A landscape with many valleys, sampled at points; each row gives a point and its height.
From any point a ball rolls to the lowest of the 2 points nearest to it. It stops when none of these is lower. Distance is the straight distance between rows; heights are no part of it.
k61: 150 106 157 127 138 133 124 63 119 176 159 152 141 90 173 99 125 139 146 103 209 116 83 186 155 131 80 166 143 123 125 92 106 123 164 149 112 130  h=162
k40: 156 183 116 100 171 125 144 170 149 72 139 151 125 156 137 124 171 124 151 121 63 123 155 139 107 81 143 53 55 122 84 140 126 135 95 173 114 113  h=365
k900: 113 171 160 168 113 127 146 109 83 187 123 122 150 152 91 151 143 166 107 113 157 145 136 161 101 163 156 164 170 99 171 166 110 153 100 134 143 81  h=511
k186: 115 172 90 83 122 127 131 193 130 107 97 68 105 209 109 151 159 109 77 138 101 137 149 83 110 148 141 90 105 135 105 80 115 177 80 122 211 120  h=343
k880: 101 194 165 145 136 100 178 149 158 117 123 75 179 121 110 108 173 105 104 89 161 142 200 143 83 149 193 81 88 128 174 140 52 127 127 135 172 80  h=429
k651: 142 151 169 130 96 110 105 197 104 126 101 75 90 91 126 131 163 69 78 137 144 139 181 138 96 127 100 90 48 176 172 157 63 162 109 75 190 118  h=196
k431: 150 110 111 137 121 173 71 169 83 110 123 118 61 162 96 164 109 153 156 216 31 108 114 107 155 80 85 140 157 139 124 72 156 188 115 116 120 134  h=494
k300: 194 129 150 147 157 129 144 125 104 144 193 156 145 135 148 103 130 123 144 148 95 119 68 183 142 70 50 136 124 147 148 125 107 172 180 159 87 125  h=212
k277: 93 107 56 94 108 148 127 114 157 167 163 94 152 140 125 106 87 149 131 107 209 149 102 104 140 161 160 143 152 125 90 112 116 119 143 187 144 116  h=239
k208: 155 148 165 138 124 137 111 150 111 114 84 199 50 141 148 188 126 152 199 153 60 138 32 166 128 124 132 103 164 178 105 85 171 184 122 89 121 135  h=458
k862: 110 200 69 82 159 111 161 128 162 126 92 122 54 224 122 181 174 141 105 118 85 118 119 110 98 184 180 74 112 150 96 101 108 234 102 130 195 88  h=405
k744: 172 152 169 173 171 126 132 90 124 151 175 172 127 141 152 114 121 161 162 127 116 133 70 184 144 114 67 154 162 97 119 101 129 191 136 159 73 103  h=227
k93: 183 176 131 124 157 101 140 161 153 102 144 146 132 113 141 107 159 117 158 94 132 152 139 171 94 111 120 41 85 125 66 153 101 133 122 184 86 99  h=345
k185: 79 62 150 104 107 130 93 130 108 161 144 89 162 98 109 82 107 134 95 134 178 85 112 118 143 128 77 186 116 157 204 113 111 69 201 84 161 153  h=599
k47: 156 131 176 148 92 139 84 141 102 122 85 136 103 40 129 100 134 88 121 128 163 128 145 139 111 95 115 148 123 147 126 124 159 102 122 103 151 151  h=493
k255: 67 188 157 119 87 88 155 157 134 168 125 90 162 130 107 123 188 110 87 114 182 156 166 111 86 204 189 120 129 126 175 130 66 125 117 131 198 100  h=437
k964: 186 106 192 169 144 145 100 160 129 88 95 208 112 155 136 147 103 129 179 158 52 171 85 134 131 122 130 145 181 126 126 134 145 146 83 120 64 162  h=452
k872: 77 212 116 124 177 57 204 105 158 110 139 101 114 153 125 141 174 189 105 87 129 108 159 160 87 151 179 42 121 121 86 110 82 198 59 206 131 79  h=377
k985: 138 128 158 122 114 173 129 136 102 118 102 163 64 135 143 192 83 165 205 161 71 132 63 129 142 124 131 180 196 154 129 73 148 175 114 102 132 153  h=471
k616: 157 95 168 175 159 105 151 93 161 173 179 175 194 104 170 79 101 112 122 70 172 152 115 166 125 150 88 112 109 129 122 210 116 105 176 158 57 113  h=191
k676: 165 93 192 171 138 116 130 119 125 129 161 143 154 99 125 133 96 119 145 134 117 116 77 144 111 93 66 192 161 168 202 128 136 116 159 116 99 159  h=520
k370: 61 39 87 156 127 140 77 82 106 123 135 127 131 67 103 94 68 142 118 146 137 75 146 115 176 112 65 174 155 104 160 127 189 20 195 55 108 166  h=694
k103: 104 147 127 99 82 138 127 161 94 125 82 108 119 105 111 139 145 113 89 154 139 127 146 76 88 119 141 140 136 154 145 104 145 110 83 114 180 146  h=378
k645: 91 97 138 120 81 145 92 162 109 165 136 58 178 131 113 99 112 108 86 134 189 132 120 137 142 137 116 138 101 133 145 120 91 87 185 117 145 126  h=611
k973: 87 174 89 68 161 114 153 136 170 94 94 101 135 175 120 152 177 90 118 148 55 85 168 71 113 95 163 76 88 150 109 93 116 178 88 107 164 152  h=271
k933: 122 158 106 81 107 111 206 107 129 171 108 166 137 96 161 140 146 138 98 133 195 156 119 95 100 184 175 134 142 136 97 139 167 133 104 151 161 152  h=390
k965: 159 120 158 118 88 134 138 155 127 78 91 162 112 58 138 147 111 97 132 175 90 135 124 93 125 127 130 131 103 150 138 161 160 97 118 100 106 226  h=588
k634: 64 66 60 90 106 155 92 93 148 122 142 113 145 112 146 115 43 144 119 109 173 110 113 84 170 119 118 206 158 120 147 107 163 71 177 103 193 152  h=293
k735: 63 96 85 158 104 111 51 112 136 133 128 144 177 90 109 49 80 162 119 68 162 124 105 161 192 105 130 150 118 92 92 118 91 61 210 114 94 137  h=354
k38: 143 146 92 93 133 105 188 70 145 171 132 155 102 168 148 185 143 143 142 133 137 160 112 103 130 172 200 127 168 114 65 109 184 196 64 167 116 121  h=160
k222: 130 158 66 79 148 137 119 152 141 84 151 100 127 191 127 136 163 104 135 127 100 113 183 90 117 94 169 42 64 124 52 99 111 143 92 171 131 105  h=382
k140: 71 37 106 154 155 114 61 83 117 126 135 129 171 95 118 49 102 158 126 104 100 90 128 140 173 110 67 157 129 93 178 130 149 23 225 51 61 156  h=680
k896: 123 133 51 78 89 150 111 136 126 156 145 99 115 153 131 116 129 113 142 115 184 148 128 97 136 123 147 120 137 134 46 85 99 139 110 167 153 133  h=287
k509: 150 87 125 83 97 178 114 156 86 121 128 123 74 166 134 182 85 128 175 195 82 124 97 108 142 88 119 161 146 146 106 78 163 156 107 98 121 151  h=484
k695: 131 73 122 133 106 153 96 126 98 127 128 115 153 86 107 122 94 113 95 193 128 102 138 98 162 102 96 157 115 130 157 171 168 60 160 97 106 187  h=562
k137: 82 97 151 135 126 115 98 63 174 143 126 163 173 95 135 101 72 151 140 52 199 132 86 138 160 169 135 186 149 86 171 148 132 48 173 94 111 118  h=631
k283: 51 73 147 146 99 110 64 92 163 152 134 100 182 76 125 82 101 176 147 46 208 124 86 156 152 168 124 203 143 114 162 111 92 79 201 111 115 104  h=612
k638: 92 225 87 62 169 73 206 145 175 145 125 115 101 179 147 146 176 136 79 118 126 116 131 128 90 168 182 58 93 151 112 85 104 210 88 153 190 78  h=380
k395: 150 155 151 156 140 138 65 138 108 81 75 162 78 154 74 135 167 148 154 158 44 129 135 114 130 82 128 110 165 102 111 112 163 147 89 106 83 92  h=446
k294: 135 86 146 148 101 113 119 141 77 133 139 96 122 75 91 136 115 113 65 223 96 88 172 115 131 113 59 121 108 138 165 182 138 96 161 71 94 175  h=573
k78: 155 103 129 121 128 137 189 54 142 150 151 172 142 115 190 180 100 129 152 139 185 131 58 125 145 141 123 186 201 107 134 128 173 116 111 153 133 174  h=286
k452: 141 86 142 161 100 124 69 130 93 156 136 102 165 109 110 49 138 118 139 107 143 113 138 167 134 68 73 130 117 104 146 126 98 88 193 115 84 113  h=627
k268: 142 133 124 170 155 88 158 97 182 139 172 161 189 101 130 101 101 153 120 57 170 160 135 152 133 171 124 69 135 106 109 225 115 82 144 194 67 122  h=241
k318: 147 60 154 172 127 122 83 98 122 179 162 81 170 125 135 55 158 108 127 86 155 132 125 173 131 94 75 159 96 181 217 131 75 129 221 83 94 84  h=640
k329: 139 168 193 181 134 154 137 97 110 161 106 134 118 143 103 142 142 196 130 135 133 117 117 163 132 166 112 178 187 97 149 134 120 198 103 114 138 81  h=523
k848: 100 95 97 101 116 134 108 144 92 99 99 132 72 55 112 133 173 108 90 216 128 94 166 68 135 155 129 110 132 119 87 88 175 103 93 93 161 192  h=528
k632: 136 102 75 118 97 147 123 72 172 113 98 132 145 137 114 126 124 122 154 68 171 151 149 77 118 129 179 147 177 97 103 141 119 63 64 166 106 141  h=444
k946: 109 52 157 116 103 132 114 113 109 128 136 96 160 68 114 97 53 135 105 153 129 66 136 98 131 104 53 174 122 186 218 137 152 52 205 65 134 167  h=589
k72: 175 160 178 181 132 110 152 132 110 163 180 138 115 119 161 115 135 119 111 148 149 151 124 205 123 135 75 111 75 134 140 164 101 195 169 123 120 87  h=57
k352: 48 105 60 137 86 143 93 201 128 149 182 52 165 171 114 83 107 103 53 131 164 118 165 116 146 178 129 84 89 99 104 134 82 77 212 159 150 146  h=635
k325: 107 59 62 59 103 151 143 124 134 144 161 101 131 147 136 126 63 111 121 141 175 116 101 62 165 128 116 187 149 144 133 92 151 108 172 137 186 158  h=254
k716: 171 101 116 127 127 134 97 124 136 145 143 175 128 97 151 58 103 112 144 94 144 127 95 159 163 70 80 91 127 107 76 104 115 95 181 177 51 140  h=419
k759: 167 145 140 121 128 133 198 85 140 150 116 191 140 108 181 153 107 119 139 121 184 149 75 116 122 199 157 157 157 133 125 165 181 135 102 162 136 194  h=338
k762: 105 145 71 88 110 141 143 199 110 133 132 112 144 102 130 107 121 76 67 160 141 110 165 94 160 160 144 93 79 125 120 170 121 110 168 134 166 161  h=654
k893: 186 37 105 155 133 169 99 82 141 113 149 137 156 170 147 143 77 114 191 130 92 152 119 89 148 91 118 204 182 95 124 109 162 80 96 130 94 158  h=456
k4: 207 94 99 95 148 151 142 124 124 135 148 139 105 170 155 150 100 86 170 131 109 153 90 134 149 115 146 126 134 137 71 97 145 147 134 158 92 147  h=333
k467: 134 97 101 126 125 129 172 38 160 159 158 160 152 138 161 168 107 152 147 98 187 152 96 122 157 153 156 150 170 89 97 137 143 118 93 179 99 155  h=329
k229: 145 63 175 135 83 129 136 121 107 141 130 127 154 68 117 135 37 107 98 172 143 112 113 113 115 120 82 176 108 178 202 177 150 91 164 79 115 173  h=577
k262: 89 139 97 92 132 121 109 218 123 72 154 82 128 162 121 95 185 92 76 152 112 99 210 127 152 115 122 17 59 92 93 103 102 119 141 153 160 149  h=214
k846: 120 124 139 104 71 120 119 170 77 102 97 89 67 116 85 176 108 119 77 228 103 117 143 61 94 127 111 140 143 179 139 114 150 137 84 87 158 170  h=364
k418: 111 152 55 71 118 118 140 162 126 146 135 98 110 205 109 136 155 107 105 113 160 154 161 77 98 149 181 84 118 136 75 98 100 163 75 171 180 107  h=322
k83: 164 142 136 170 131 87 152 130 123 148 189 131 137 119 172 71 132 128 107 85 168 155 141 213 109 100 78 77 75 144 113 152 82 140 177 174 104 78  h=89
k878: 137 148 107 129 109 179 78 150 132 117 70 138 54 208 91 187 120 184 164 137 45 117 131 107 126 138 151 121 163 142 95 138 155 204 111 102 155 98  h=351
k983: 49 113 137 136 82 118 72 210 115 155 145 44 171 159 121 97 141 100 68 114 184 117 151 169 133 154 117 90 79 115 156 116 70 82 228 148 133 126  h=623
k11: 88 138 46 70 122 171 144 144 148 109 94 122 142 101 109 93 145 90 111 134 135 144 184 42 123 154 184 129 120 114 109 139 158 102 116 121 172 162  h=291
k736: 150 136 177 179 141 124 64 159 73 105 82 139 118 142 65 142 159 139 136 186 38 146 147 133 107 83 105 125 156 103 150 164 166 113 102 81 81 127  h=439
k89: 106 172 128 154 117 95 127 179 123 152 142 52 181 150 98 131 168 108 104 97 153 152 187 173 96 158 176 83 92 115 171 181 51 95 152 150 151 81  h=412
k952: 131 210 152 103 147 110 145 175 139 80 81 138 88 145 119 167 153 121 123 141 53 103 115 141 97 123 144 88 87 154 133 154 106 197 110 91 181 91  h=462
k786: 121 120 165 135 122 94 191 51 123 173 139 141 158 85 199 130 114 148 142 130 217 113 92 143 155 157 106 190 151 114 154 110 184 119 109 138 144 142  h=244
k347: 130 124 134 128 112 170 101 95 135 138 67 163 25 201 121 205 117 193 198 133 62 134 117 108 118 151 173 171 204 172 91 90 160 201 89 88 161 111  h=325
k74: 152 76 142 181 115 104 97 106 140 149 151 96 167 104 148 34 144 93 136 55 174 159 133 176 129 88 77 106 102 141 142 155 99 114 206 124 61 83  h=644
k823: 129 70 119 144 127 124 73 117 124 143 158 107 190 154 106 85 121 155 132 93 146 132 108 121 151 78 108 157 163 98 137 133 98 45 169 141 60 114  h=610
k322: 118 74 97 67 110 148 109 119 108 132 176 78 144 148 127 116 111 130 119 147 154 101 90 119 143 96 103 187 162 148 141 59 114 93 158 154 177 139  h=215
k436: 168 108 165 105 138 140 155 99 102 155 176 132 111 115 138 129 113 131 148 149 156 122 51 175 129 118 72 161 152 149 134 101 118 157 157 143 126 142  h=192
k99: 192 111 148 180 172 160 139 130 156 118 133 196 142 187 127 163 90 128 176 120 65 177 97 114 136 135 131 174 206 111 137 147 137 144 68 154 72 142  h=469
k955: 75 190 108 108 135 85 188 150 154 136 132 96 126 178 114 138 172 146 99 103 150 132 156 131 91 164 195 70 105 120 119 131 61 159 73 180 151 80  h=353
k796: 123 192 155 100 165 105 145 138 157 78 66 180 100 135 117 180 165 120 161 133 27 104 81 133 107 132 187 71 89 212 128 109 152 196 124 91 169 131  h=451
k233: 139 108 125 145 128 143 74 118 123 70 75 187 139 72 126 114 131 105 145 123 115 130 154 113 152 123 148 122 153 77 86 134 180 44 109 133 83 165  h=512
k104: 187 120 207 224 142 118 100 82 127 154 129 142 152 95 148 100 153 120 157 76 171 180 135 175 110 128 97 184 156 140 148 153 121 131 110 112 64 101  h=552
k974: 133 159 200 178 149 133 160 63 100 142 118 158 97 115 161 155 104 211 160 143 115 116 94 164 144 162 110 203 212 107 157 85 178 177 96 129 141 119  h=533
k486: 142 129 184 150 86 139 72 156 104 150 110 108 106 98 109 104 158 101 116 134 166 131 144 171 102 90 93 146 106 147 145 107 101 131 131 118 119 95  h=478
k646: 146 221 165 146 183 112 172 162 164 91 115 158 99 149 122 142 156 135 133 112 64 120 146 170 102 150 163 59 61 146 169 191 103 195 103 98 149 81  h=470
k994: 98 73 109 96 109 147 149 78 169 144 143 139 158 96 174 114 43 146 146 92 211 129 94 86 146 140 137 204 204 119 178 125 158 58 150 117 170 132  h=336
k665: 155 148 157 154 137 128 103 158 89 110 89 120 150 120 88 126 166 105 119 126 82 139 160 131 101 90 135 123 116 122 146 165 123 93 111 112 109 116  h=428
k913: 171 161 187 167 141 113 121 147 116 121 95 215 89 116 152 150 150 158 188 145 87 160 45 191 127 136 97 121 143 139 106 124 143 204 125 106 99 126  h=447
k930: 169 68 149 150 158 172 141 85 146 109 150 156 134 177 151 188 63 143 191 133 90 155 81 120 143 115 124 209 233 110 172 102 141 109 82 157 110 141  h=489
k798: 132 121 71 149 150 127 123 119 184 122 158 149 159 114 134 103 82 140 146 43 168 157 115 130 150 123 150 85 117 94 61 217 83 87 149 206 64 113  h=292
k607: 97 218 87 136 170 87 197 97 162 121 149 111 88 208 140 160 137 195 104 110 91 103 172 142 124 173 194 42 110 109 87 158 115 222 60 189 145 45  h=402
k628: 129 206 106 109 181 101 214 160 167 103 167 128 100 193 155 180 129 147 117 108 75 114 151 140 109 160 182 51 86 145 116 156 116 200 94 167 146 73  h=421
k330: 174 146 171 146 132 138 158 119 122 139 108 192 104 120 138 171 150 127 154 143 104 158 74 150 102 152 124 133 150 134 129 165 150 172 98 117 102 152  h=433
k30: 148 145 154 147 121 121 121 148 120 133 139 123 179 138 115 115 147 126 114 108 143 155 146 158 97 109 135 103 106 114 132 192 106 87 145 147 89 105  h=413
k501: 75 179 90 84 133 140 137 134 168 119 104 108 177 98 109 88 149 112 114 107 138 123 172 79 106 128 194 85 104 117 109 116 98 91 135 148 145 141  h=275
k740: 71 184 140 96 169 98 160 166 149 90 84 83 135 153 99 134 164 98 87 162 58 88 193 92 102 114 133 51 84 125 163 94 81 171 91 74 200 124  h=261
k752: 152 127 112 133 126 94 109 195 79 99 135 140 99 104 121 122 186 86 82 171 107 92 176 158 140 102 101 42 42 106 102 117 142 122 146 118 117 143  h=179
k290: 61 91 107 181 94 111 40 128 142 132 110 97 172 78 110 38 108 132 102 66 163 152 143 172 168 132 105 161 84 135 124 130 111 84 230 73 85 129  h=399
k902: 128 199 167 121 143 93 133 188 152 70 147 99 109 124 147 90 186 100 118 102 143 135 174 196 89 123 137 45 44 143 134 122 59 144 111 132 169 66  h=216
k105: 95 191 70 91 167 123 141 132 171 98 77 130 88 228 127 191 150 119 139 141 20 92 105 101 120 146 190 69 87 177 95 110 127 232 110 110 195 123  h=423
k364: 122 50 99 167 123 147 72 100 120 86 129 170 136 75 116 128 107 126 128 161 110 120 156 80 170 130 114 158 163 70 112 139 182 39 129 102 85 181  h=529
k982: 147 72 76 85 93 170 107 116 114 118 124 111 118 151 132 145 116 96 158 162 134 139 159 61 155 107 136 152 122 105 71 97 179 101 97 128 148 154  h=217
k988: 167 121 150 137 128 153 142 130 131 118 120 183 124 137 136 186 101 124 148 153 115 167 97 89 110 136 153 180 169 142 143 164 172 121 78 116 126 186  h=411
k234: 168 76 166 162 169 130 141 94 131 103 179 146 142 124 141 148 85 152 162 116 97 110 56 122 138 114 86 215 199 141 204 112 129 96 122 141 130 134  h=508
k928: 113 127 137 142 106 134 83 138 116 85 86 130 107 12 109 84 174 92 113 136 135 104 194 112 135 130 116 116 84 120 121 111 171 85 129 80 150 164  h=506
k184: 139 106 142 165 119 156 125 153 101 95 106 143 131 128 85 193 123 121 135 173 84 147 162 75 103 113 138 169 155 130 167 177 168 103 90 98 100 161  h=393
k475: 124 137 208 149 117 130 153 99 84 144 139 105 95 112 107 162 77 182 144 148 125 105 113 124 103 144 88 220 198 160 188 129 139 140 112 92 167 117  h=567
k776: 151 154 149 119 146 106 102 174 117 65 122 137 107 117 92 130 201 97 98 188 51 99 168 138 120 85 103 39 61 133 146 129 150 170 123 98 132 122  h=167
k68: 128 194 126 108 145 108 200 122 171 129 170 129 154 113 137 130 150 141 115 75 166 141 170 133 101 158 172 51 105 127 108 160 84 145 101 203 126 100  h=383
k884: 95 37 110 118 165 124 98 83 174 112 151 170 174 104 144 60 71 140 144 69 109 100 83 141 187 98 67 189 127 100 188 150 136 34 204 80 79 157  h=664
k721: 107 179 178 135 115 130 49 159 96 83 77 127 76 130 60 123 191 146 142 131 84 118 132 148 88 85 113 105 149 122 112 89 125 142 84 104 129 88  h=455
k495: 137 142 196 132 69 119 179 126 98 133 122 147 82 89 147 182 73 149 160 186 151 118 88 129 95 149 116 201 203 178 164 107 161 159 101 102 169 153  h=557
k28: 197 74 104 122 159 148 138 97 138 149 195 131 142 172 155 125 84 121 162 108 131 145 78 125 163 89 91 161 151 119 105 111 121 133 130 183 76 130  h=290
k949: 140 148 157 149 123 83 111 185 86 89 109 80 87 99 114 120 157 86 60 171 84 133 206 160 119 121 95 72 25 136 185 153 95 151 127 64 145 128  h=185
k376: 122 140 97 103 123 140 191 71 117 175 113 132 58 188 156 192 112 161 148 184 130 133 89 88 134 168 153 180 207 150 128 68 207 227 96 120 169 124  h=563
k468: 150 146 178 144 118 125 151 74 121 157 113 173 128 50 185 114 146 133 150 98 215 142 113 166 123 151 120 161 150 123 123 131 137 118 117 135 129 129  h=204
k32: 108 47 95 91 148 149 100 96 143 107 176 111 164 120 142 88 96 130 140 86 131 94 80 110 184 87 98 191 140 120 161 70 116 61 177 147 145 139  h=257
k517: 156 185 158 165 147 123 174 147 123 151 143 151 107 162 158 154 132 175 122 154 99 140 110 199 129 156 92 114 106 112 124 169 122 222 157 137 129 67  h=34
k297: 51 184 125 77 150 114 163 154 143 104 78 82 169 133 104 89 171 88 112 135 107 101 217 65 111 119 163 71 82 122 147 90 69 111 106 109 169 145  h=251
k51: 79 165 131 101 77 113 152 152 121 162 107 119 133 89 119 110 148 114 83 131 232 158 143 102 96 185 135 154 121 142 149 114 104 126 137 132 200 130  h=416
k666: 141 158 160 134 115 172 109 157 102 136 80 111 61 175 80 183 101 164 144 175 70 123 124 100 116 132 131 168 179 130 154 147 132 179 106 81 149 103  h=367
k113: 181 155 150 108 130 125 112 144 131 106 114 173 119 97 139 97 157 100 155 121 108 139 109 168 117 84 122 87 95 120 91 129 137 125 126 142 78 150  h=323
k244: 127 56 157 154 148 127 65 110 105 132 131 114 174 127 105 111 112 132 155 129 127 110 116 93 145 77 87 180 190 97 166 118 151 22 151 108 76 136  h=592
k421: 128 194 102 111 193 112 159 155 175 79 95 170 98 184 142 184 152 160 167 135 22 120 89 148 127 138 177 53 87 184 97 149 160 229 126 132 148 109  h=438
k953: 119 87 178 166 119 107 95 83 150 179 129 99 192 84 140 91 147 155 152 72 214 132 107 168 132 124 102 186 163 133 174 103 93 71 158 124 111 107  h=590
k77: 117 156 150 131 118 123 185 94 86 168 105 143 72 123 162 179 107 184 139 172 136 112 78 128 111 173 124 204 220 142 137 78 179 189 80 122 181 133  h=544
k890: 144 192 140 132 166 106 191 129 158 133 139 167 136 109 170 136 180 131 128 100 143 135 121 163 87 145 152 78 91 135 74 155 135 171 106 178 111 111  h=368
k129: 82 164 144 113 152 114 134 165 123 83 100 57 171 112 107 80 213 88 118 133 111 113 227 122 88 118 151 78 70 115 154 132 87 92 116 107 142 107  h=235
k518: 171 186 125 153 167 148 157 125 132 148 146 156 89 193 163 198 129 196 155 156 80 152 103 169 148 166 140 87 125 123 85 153 152 235 133 149 97 95  h=61
k818: 117 218 157 86 154 98 160 173 134 118 120 114 96 132 146 134 186 101 94 114 138 117 139 174 89 153 135 52 55 145 106 114 86 185 103 123 200 81  h=234
k922: 149 67 118 121 96 158 117 83 153 97 102 146 125 135 160 157 56 120 168 121 130 131 124 86 133 105 132 179 208 89 128 103 174 53 99 131 122 176  h=422
k589: 119 123 105 140 141 104 147 132 143 172 206 125 145 132 163 97 105 165 117 104 194 135 125 177 123 136 112 55 85 121 85 172 83 118 172 218 92 84  h=132
k625: 137 89 100 106 122 143 90 179 83 120 133 142 89 126 127 137 149 103 93 201 95 112 164 134 163 87 93 91 108 114 79 83 156 137 143 126 109 155  h=194
k758: 143 110 141 139 115 127 135 161 100 91 104 129 119 59 110 145 148 84 91 196 80 115 190 104 127 122 104 98 62 146 154 174 139 116 123 90 108 199  h=580
k831: 123 144 87 62 129 127 103 172 131 90 108 135 96 151 107 161 181 92 132 159 65 103 129 99 122 101 154 73 92 153 73 91 169 164 80 115 148 129  h=285
k354: 140 200 135 168 153 111 179 123 129 161 143 126 145 158 88 160 169 161 101 90 116 160 156 157 104 150 166 112 133 106 142 171 97 160 80 157 122 69  h=495
k540: 154 174 182 164 115 121 62 167 102 99 79 111 80 105 97 110 190 113 129 110 115 145 148 173 100 92 108 110 94 166 143 118 108 171 94 87 143 67  h=465
k593: 161 95 165 175 168 119 184 84 149 181 204 144 197 112 170 109 100 138 119 100 165 141 100 161 145 156 53 159 128 125 170 176 133 153 152 156 91 139  h=153
k332: 111 177 165 106 93 108 152 139 98 162 100 113 91 90 113 132 162 119 96 151 177 134 116 108 70 181 145 138 136 165 153 119 126 158 91 113 184 119  h=395
k79: 153 156 138 83 115 132 107 170 105 118 94 155 79 102 113 140 163 109 146 157 118 130 100 127 112 101 125 101 95 154 80 91 147 147 101 118 133 134  h=303
k605: 133 81 92 129 98 155 131 66 148 145 134 117 146 171 137 167 52 113 161 113 160 135 111 78 110 125 154 212 208 117 155 109 148 75 89 132 154 139  h=388
k109: 144 118 142 161 110 183 111 139 83 127 113 121 106 190 98 193 75 148 157 175 61 140 149 82 130 93 129 186 185 130 154 148 151 151 97 101 104 136  h=379
k365: 100 114 68 137 125 138 78 97 154 83 86 135 164 77 118 103 115 128 147 73 112 131 149 87 155 131 171 139 161 74 93 135 126 39 104 145 105 150  h=486
k313: 115 56 81 90 95 175 101 115 107 134 146 73 122 184 121 121 89 114 145 169 138 120 140 87 137 91 106 185 154 122 82 40 147 119 104 150 162 138  h=169
k102: 147 133 117 99 107 156 131 182 115 137 151 119 136 150 129 134 114 99 89 158 133 118 136 131 123 108 134 97 76 132 105 152 114 133 146 157 148 130  h=665
k178: 125 139 88 98 113 131 147 82 138 122 81 162 32 205 122 187 148 150 179 122 73 154 97 95 97 162 224 142 164 171 97 79 173 218 55 111 161 116  h=282
k868: 75 110 102 143 140 134 99 127 106 107 109 133 109 24 90 98 168 121 93 193 135 97 206 86 145 155 138 125 123 101 122 131 154 67 135 83 153 190  h=517
k160: 147 94 86 124 114 131 169 40 198 141 107 166 149 154 148 144 93 121 156 73 179 153 131 81 137 181 197 158 203 84 104 159 147 86 67 185 115 158  h=386
k385: 125 146 160 139 113 117 118 170 125 109 91 45 128 87 116 108 196 80 102 99 130 140 218 129 121 133 161 97 52 164 184 138 78 123 120 73 169 121  h=213
k929: 110 148 97 89 92 135 102 197 87 107 84 93 65 170 93 179 131 103 67 182 69 122 137 68 102 143 131 126 144 155 111 93 137 162 72 76 191 137  h=355
k978: 165 145 94 119 150 153 180 101 115 170 146 138 98 197 152 202 124 151 172 142 109 157 96 121 137 163 160 140 137 125 76 138 163 223 98 152 110 107  h=105
k925: 204 111 220 204 130 140 110 118 104 141 125 142 128 93 139 118 127 107 158 128 138 154 98 158 105 92 74 172 136 173 186 155 112 144 127 85 98 129  h=532
k358: 123 162 123 125 125 94 128 214 117 85 147 106 117 130 136 79 169 74 90 134 139 118 176 184 138 106 115 35 28 111 104 117 100 118 143 141 154 116  h=195
k361: 61 140 54 110 114 126 121 199 123 123 166 90 177 120 119 85 117 102 59 106 140 123 186 128 169 158 144 71 52 102 102 172 101 92 200 135 160 151  h=645
k245: 53 72 64 118 119 137 69 100 150 123 153 113 163 127 113 52 84 156 114 102 133 90 93 132 195 107 102 171 135 108 135 84 116 77 219 116 119 150  h=304
k177: 86 171 64 60 145 133 179 143 188 106 128 72 138 198 117 101 153 108 131 96 100 112 196 52 113 129 201 50 91 135 89 89 85 135 86 188 147 111  h=404
k829: 90 129 107 141 123 123 101 159 127 139 132 80 190 116 86 100 146 129 118 86 166 142 164 155 116 114 165 92 108 96 136 167 71 69 177 165 105 86  h=387
k393: 154 135 165 140 155 129 203 90 127 182 186 149 174 141 146 165 111 154 108 144 147 120 94 152 151 155 99 162 138 99 140 151 166 176 127 174 100 144  h=182
k379: 95 38 65 136 113 151 103 119 110 113 137 123 153 109 124 145 107 125 97 171 139 103 184 64 181 118 120 176 158 95 128 172 179 52 159 70 122 176  h=545
k430: 164 74 206 190 142 118 101 66 129 141 128 146 168 82 136 87 113 130 176 83 168 141 92 163 110 109 90 187 175 122 178 116 120 74 125 113 92 107  h=571
k159: 103 50 132 126 161 124 124 60 200 113 152 163 161 84 162 90 68 162 148 61 155 90 52 136 167 143 96 205 146 97 189 112 133 47 181 99 128 141  h=648
k673: 109 122 90 109 129 121 151 95 130 173 179 140 147 118 168 108 107 161 122 93 218 129 93 152 164 140 133 108 130 128 68 141 116 127 159 204 108 123  h=181
k449: 98 71 175 191 99 129 109 69 142 173 165 85 188 91 155 68 155 133 117 72 224 149 126 174 138 146 86 177 110 170 185 129 90 133 191 94 118 81  h=615
k56: 125 170 111 92 144 99 195 40 170 126 91 169 61 171 130 160 164 151 141 100 86 141 92 92 95 166 228 150 161 149 93 105 165 207 38 142 131 135  h=228
k715: 172 133 130 140 150 141 150 116 134 157 162 160 132 188 147 156 111 145 136 128 141 145 87 155 143 117 116 132 156 93 95 140 110 153 111 165 72 86  h=250
k106: 126 55 157 172 133 114 69 105 103 124 125 130 149 66 111 67 122 123 133 137 107 112 148 124 137 74 69 154 150 115 183 154 180 46 182 73 73 150  h=578
k343: 145 227 164 150 175 112 202 137 150 125 129 118 147 155 87 152 152 130 126 86 78 144 180 151 86 164 195 110 98 125 191 196 76 170 101 123 132 68  h=481
k154: 161 94 79 80 135 154 135 124 108 156 141 154 114 118 168 103 98 106 150 127 148 92 58 167 168 81 99 127 132 124 72 62 129 110 172 173 95 154  h=392
k308: 181 105 80 82 154 139 155 137 110 175 173 130 93 148 184 140 104 127 147 136 153 141 94 159 152 114 117 105 102 137 42 88 133 148 161 197 90 129  h=366
k833: 87 103 72 132 115 127 92 131 154 127 122 122 198 109 99 95 102 143 131 71 179 153 125 120 155 117 164 111 146 95 91 169 101 50 170 181 80 113  h=344
k839: 143 160 156 130 119 101 112 206 96 99 100 113 96 125 88 163 147 109 81 211 57 124 149 131 113 114 92 70 66 114 153 170 104 153 117 67 151 133  h=176
k44: 113 120 54 89 114 158 112 133 122 115 122 124 122 117 117 121 122 101 129 138 144 121 153 86 162 125 169 110 98 104 56 138 170 94 127 152 124 179  h=258

Call two points neighbours if one is among the 2 nearest of the other. Go from one point of each pair to the other, from neighbour to neighbour, staying as low as possible. Name the highest point that can't be avoided.
k776, k517 -> k177
k313, k776 -> k11
k593, k61 -> k715

Where does a ball stop that starts at each point below?
k185 -> k78
k716 -> k776
k974 -> k955
k913 -> k517
k758 -> k78
